Each row is a point on a landscape with many valleys, with its height.
A ball rolls from a point to the lowest of its 6 nearest points, and stops where none of them is lower. Distance is the straight distance between rows; heights are no part of it.
<776> height 13.5: 114  98 102  91  78  84 104  95  91  82  92 101  75 103 103 122 117 104 104 133  96  89
<271> height 16.9: 112  98 102 101  85  80  97  93  92  92  94 102  83 100  98 109 111 100 109 115  99  95
<216> height 27.8: 116 100  97  88  73  88 102  94  89  66  93  94  76 102 111 129 121 106  94 151  93  89
<521> height 43.4:  83 104  92 102 101  69 114  92  95  84 110 110 110  97 108  81  86  81 101  92 114 122
<1046> height 77.4: 126 103 103  93  93 117  94 101  96  67  91  80  78  90 115 135 120 114  87 158  96  84
<819> height 33.6:  83  98  97 109 120 133  89 102 110 129 111 102 115 101  88  81  87 116 104  65  90  94
<874> height 34.1: 102  97  97  94 103 123  79 103 111 120  98  87 100  95 103 114 116 111  85 100  91  96
<277> height 29.3:  68 104  99  94 110  75 132 105 102 120 118 114 123 107  80  68  78  89 105  57 113 117
<635> height 33.4:  81 103  91 108 101  84 125 104  96  98 113 108 115 103 100  78  88  87 101  74  98 115
<417> height 48.6:  99 101  92 115  95  81 103  94  91  91 103 102 103  97 100  88  96  90 104  92  97 109
<409> height 49.4:  96  97  99 103 121 137  85 113 118 141 110  92 108  97  84  92  93 114  96  69  79  89
<540> height 30.9: 103  88  94  97 106 126  81 104 109 114 100  78  96  92 105 128 121 114  86 115  94  95
<744> height 30.2:  91 104  99 103 113 129  90  99 110 120 105 101 109 103  97  84  94 111 102  70  92  94
<671> height 37.1:  72 107  93  91 103  75 130 100  98 102 116 113 118 103  99  75  83  86  99  70 109 121
<530> height 25.2: 107  90 101  94 104 119  83 100 105 105  96  91  93  97 106 125 119 115  87 123 104  95
<752> height 22.7: 108 101  98 102  88  72  98  89  92  86  97 101  83  99 101 104 104  94 116 110 102 103
<138> height 35.3: 104 101  98 108  93  72  99  88  93  85  97 101  87  98 102  99 100  92 115 104 104 105
<273> height 68.1: 116 111 109  89  81  62 108  90  89  61  87 106  86  96 112 107  94  77 119 126 108 111
<559> height 28.1:  74  97  99 107 108  89 130 112  99 117 114 112 121 110  87  73  81  92 103  62 107 113
<193> height 32.3:  67  92  98 114 120 125  99 106 103 129 113 106 131 114  88  75  82 109 101  53 105 105
<804> height 32.5:  97 106  99  97 109 129  85 101 113 122 101  98 106 100  99  93 100 111  97  77  89  93
<128> height 30.3:  68  98 101 105 115  84 128 113 101 130 115 114 130 112  72  66  78  90 101  51 115 116
<827> height 14.4: 110 101 101  94  81  75 100  89  92  81  92 101  75 103 105 114 109  96 115 118 102  98
<145> height 45.9:  96 102  99 100 115 133  85 108 116 134 107  93 104  97  90  94  97 115  97  72  81  90
<465> height 58.0: 102 108 105 103  96  63 106  87  94  72  98 109  91  94 108  97  90  82 119 113 113 114
<249> height 43.8:  89 103  91 111  98  74 111  94  92  90 109 103 107  96 104  84  91  86 102  89 102 115
<1058> height 27.4:  98 108 102  99 105 124  88  99 106 115  99 101 108 103 102  88  98 107  97  79  94  93
<998> height 34.0: 106 105 101  98 102 119  85  97 105 115  93 100 105  99 104  96 105 107  91  89  96  94
<425> height 44.9: 112 100 102 106  95 102  91  97  94 106  92 102 100  99  99  95 105  99  96  98  99  94
<892> height 28.4: 101 101  97  93 104 126  83 106 113 126 100  88 101  96 101 110 113 111  88  89  87  94
<20> height 26.7:  77  96 101 115 117 115 111 109 101 116 110 111 123 115  93  74  82 101 102  62 108 101
<511> height 30.0:  70  97 100 108 115  92 127 114 102 127 114 114 128 113  76  70  79  91 101  53 115 112
<968> height 34.7: 116  96 101  96 105 128  90 101 107  83  97  76  80  90 111 137 118 119  94 144 100  88
<144> height 54.7:  99 101  94 112  94  72 101  89  92  86 102 101  96  96 102  93  96  91 110  98 101 108
<568> height 15.4: 114 100  99  88  73  86 103  96  92  75  94  98  76 103 108 126 118 106 100 141  95  90
<775> height 49.2: 121  99 103  93  94 116  98 102  98  76  93  88  82  95 115 134 117 113  89 153  97  83
<440> height 21.9: 116  95 105  93 100 118  94 101 103  85  94  90  83  95 110 132 117 115  91 145 103  86
<686> height 22.3: 101 102  95 115  97  94 107 101  92 100 101 105 111 100 100  84  93  92 100  84  94 104
<698> height 36.2:  72  90  94 113 121 133  88 105 105 135 116 101 128 105  82  76  82 115  99  54  92 101
<261> height 33.5: 114 109 105  88  80  67 103  88  92  68  87 103  78 100 111 113 101  85 117 121 108 107
<489> height 27.2: 104  93  99  95 109 137  87 117 119 131 103  81 102  96  99 115 114 109  85  90  80  90
<528> height 42.7: 110 102 103 100  98 113  85  97 100 111  91 102 105 100 103  99 109 104  89  97  99  94
<31> height 20.3: 115 104 100  84  73  73 102  89  91  67  85 100  74 106 113 121 109  91 110 130 105 102
<1148> height 22.9:  91 100 100 115 109 115 112 107  99 109 106 111 116 109  98  77  85  98 102  70 100  99
<1006> height 53.8:  97  92 100 107 127 143  80 119 122 145 108  91 110  96  79  91  90 115  91  66  83  86
<48> height 33.1: 101 103  98  93 106 127  82 102 114 126 100  90 103  96 101 104 110 110  91  86  86  93
<726> height 18.9: 102 106 100 110 102 114  98 101  98 107  98 107 112 104 102  82  92  98  98  77  97  95
<470> height 44.1:  77 106  95  89 101  66 123  93  95  91 110 117 118  97 104  74  81  77  97  85 116 124
<1194> height 69.2: 102  95 102  98 117 139  86 120 121 139 105  85 102  95  90 104 104 112  90  79  79  87
<1080> height 57.6: 124 100  99  97 102 132  88  98 104  73  92  66  74  86 116 139 119 121  94 149  96  85
<963> height 30.1:  73  94  98 113 121 125  98 103 104 123 111 108 124 112  90  74  83 109 103  58 103 101
<572> height 50.1:  94 103 103 100 102  58 115  90  93  73 103 118 104  93 107  83  85  75 110 114 118 118
<328> height 27.0: 108 103 101 110  95 103  95 100  94 104  94 104 107 100  99  88  97  98  97  89  96  96
<198> height 39.2:  88  99  98 105 119 134  86 106 115 134 110  98 111 100  86  86  89 117 101  68  83  91
<1086> height 36.3:  84 103  90 108  98  79 119  98  95  91 111 107 112  99 102  80  87  86 101  82 101 117
<1177> height 18.7: 117  94 105  92  93 111  99 102  98  82  94  95  82  99 108 131 119 112  92 146 100  85
<937> height 29.9: 114  95 103 104  92  91  93  97  92 101  92 103  93 100  96 102 109 101 100 110 101  93
<545> height 43.6: 110  99  99 110  91  85  97  95  91  98  95 101  94  98  96  96 105  96 104 102  97  98
<61> height 9.2: 102  97  98  93 107 132  85 112 116 129 104  81 102  94 101 115 114 110  86  92  82  93
<1151> height 27.9:  86 102  99 110 115 126  96 101 106 117 107 106 116 107  96  79  87 108 105  65  98  95
<750> height 23.1: 110  99 100 105  89  78  97  93  92  91  94 103  86  98  97 101 106  98 109 109  99  99
<879> height 29.4:  72  94 103 113 117 104 119 113 101 122 111 112 126 117  84  72  80  94  99  57 114 107
<717> height 7.1: 100 104  98 114  99 104 106 103  94 104  99 106 112 101 100  82  92  94 100  81  94  99
<798> height 29.1:  77 101  96 108 104  89 129 108  99 107 114 110 118 108  94  78  83  90 102  68 102 113
<408> height 43.5:  83  91  94 113 123 139  84 110 110 141 114  97 126 100  75  81  80 114  95  58  84  96
<982> height 75.4: 117 113 112  86  76  53 113  89  83  54  84 107  88  93 112 105  96  70 120 138 104 115
<910> height 22.8: 115 103  96  82  68  72 100  88  91  58  84  97  74 104 114 126 112  94 102 140 105 101
<986> height 47.6:  99 103  98  96 111 133  85 107 118 133 105  92 102  97  94  98 103 115  94  78  79  92
<875> height 79.8: 119 111 110  86  72  53 109  89  80  54  80 105  86  92 111 110  97  73 116 144 104 117
<667> height 66.2: 121 108 104  83  73  62 103  89  85  57  78 103  79 100 115 119 102  81 111 135 108 111
<347> height 56.8: 112 112 107  93  87  62 108  88  91  63  89 107  85  97 112 106  94  80 121 122 110 111
<621> height 20.7: 115  95 105  99  94  97  91 100  94 103  90 103  92 100  97 108 114 103  94 115 104  91
<217> height 43.7: 102 105  98 107  94  70 102  87  93  82  99 103  91  96 104  95  96  89 115 104 105 110
<57> height 12.6: 115  93 106  94  95 106  96 101  97  91  93 100  85 102 105 124 116 110  93 137 101  86
<788> height 34.8:  70  94 102 109 119  96 120 115 105 132 110 111 134 117  75  65  78  92  95  48 119 112
<641> height 8.6: 107  93 100  92 103 117  80 100 107 110  93  93  96  97 105 118 118 111  87 114 102  94
<170> height 12.2: 114 102 100  88  74  78 103  90  92  75  90 100  75 106 109 122 114  99 109 128 100  97
<1116> height 27.3: 105  87  94  99 106 135  86 114 113 121 103  76 101  91 102 126 120 110  83 106  84  94
<578> height 43.3: 119  98 103  93 100 124  95 100 101  78  92  83  82  94 114 136 117 115  91 152 100  85
<772> height 27.5: 108  86  94 101 107 131  82 104 109 105 102  74  92  91 104 133 122 116  89 127  93  94
<550> height 13.8: 119  99 102  91  82 101 102 101  92  75  93  94  79  98 110 130 121 109  92 152  92  84
<645> height 39.0: 113  96 104 100  97 105  85  97  98 108  90 102  97 102 100 103 112 104  92 107 103  94
<846> height 25.6:  82  99 100 113 111 107 120 109  99 110 109 112 120 112  94  75  82  96 102  68 103 102
<715> height 28.8:  71  93 101 116 119 115 111 110 103 124 111 111 126 117  89  72  81 101 100  57 111 105
<253> height 23.6:  92 104  93 115  99  94 116 104  93 100 106 106 113 103  99  81  90  91 101  80  95 105
<276> height 56.3: 107 112 109  97  92  61 111  89  92  64  95 113  92  93 109  96  89  75 120 123 112 115
<512> height 58.2: 123 102 101  93  84 105 100 101  90  68  92  86  80  95 113 133 123 110  87 160  91  83
<856> height 14.6: 115  93 105  96  93 100  93  99  95  99  92 104  88 101 100 116 115 107  95 124 104  89
<67> height 15.9: 112  91 104  94 100 114  89 101 101  98  94  96  87  99 105 124 118 113  92 131 106  88
<505> height 73.8: 128 103 103  94  95 125  91 100  99  67  89  69  75  86 117 139 118 115  89 157  95  83
<148> height 40.7:  76 106  92  97  99  75 124  97  96  95 113 110 115 101 102  78  86  83 100  78 108 123
<463> height 24.9:  93 105 100 110 110 122  99 100 104 112 103 107 113 106  98  80  89 106 103  70  98  96
<50> height 47.8:  90 102  94 104 101  65 109  89  94  80 106 110 104  95 108  85  89  81 106 101 113 120
<407> height 38.5: 101 103  99  94 107 131  84 106 117 129 104  91 102  96  98 104 108 113  92  82  82  92
<949> height 59.9: 118 109 104  85  77  66 104  88  91  61  83 105  81 102 113 114  98  83 115 129 108 110
<558> height 62.2:  96  85  98 109 131 147  76 123 124 148 107  89 117  97  77  90  84 112  84  58  87  85
<865> height 19.0: 112  91 101  94 105 120  87 100 106  95  97  89  87  95 108 131 118 116  90 135 105  90
<534> height 31.7:  68 110  98  87 105  70 133  99 100 109 116 116 120 104  92  70  81  85 105  64 116 120
<437> height 23.8: 112  93 105  96 100 110  85 100 101 105  91 101  92  99 104 117 117 109  89 120 106  92
<696> height 19.2: 112 107 101  89  79  71 102  88  92  72  89 102  77 104 109 115 106  91 116 120 104 102
<92> height 13.7: 115  95 105  93  84  93 102  99  93  89  93 102  80 102 101 121 117 107 100 134  97  88
<624> height 60.2: 111 115 112  93  86  55 114  90  89  60  91 113  91  93 112  99  92  73 121 131 109 114
<923> height 40.1: 107 100  98 110  91  76  97  90  91  90  96 102  91  98  98  96 101  95 108 103 101 104
<1172> height 52.6: 100 107 108  99  98  57 116  91  93  67 101 118  98  92 108  87  87  75 116 123 116 117
<813> height 36.0:  66  92 102 114 120 108 112 112 103 130 111 111 134 119  81  69  81  99  94  48 115 109
<714> height 43.2:  89  93  97 109 124 137  83 111 115 140 112  96 116  97  79  85  85 118  97  63  80  93
<247> height 29.8:  66 106  97  94 115  69 128 102 103 129 119 115 132 106  69  61  75  89 108  47 119 118
<541> height 51.9: 109 106 102 101  90  67 102  86  94  74  93 104  85  97 108 104  98  88 120 114 109 109
<694> height 23.9: 107  89  98  95 107 124  82 100 108 101  99  82  90  92 107 132 120 117  89 129 101  91
<464> height 40.2: 107  99 103  95 102 115  81  99 105 114  92  96 101  97 103 107 114 106  87 102  99  94

For each start below, name the point where the ball stops.
<277>: <717>
<50>: <717>
<511>: <717>
<572>: <717>
<875>: <170>
<465>: <170>
<982>: <170>

For each start below, name every point that the ball comes to, in order.
<788>: <559> <846> <1148> <717>
<698>: <963> <20> <1148> <717>
<128>: <559> <846> <1148> <717>
<1172>: <50> <521> <1086> <253> <717>
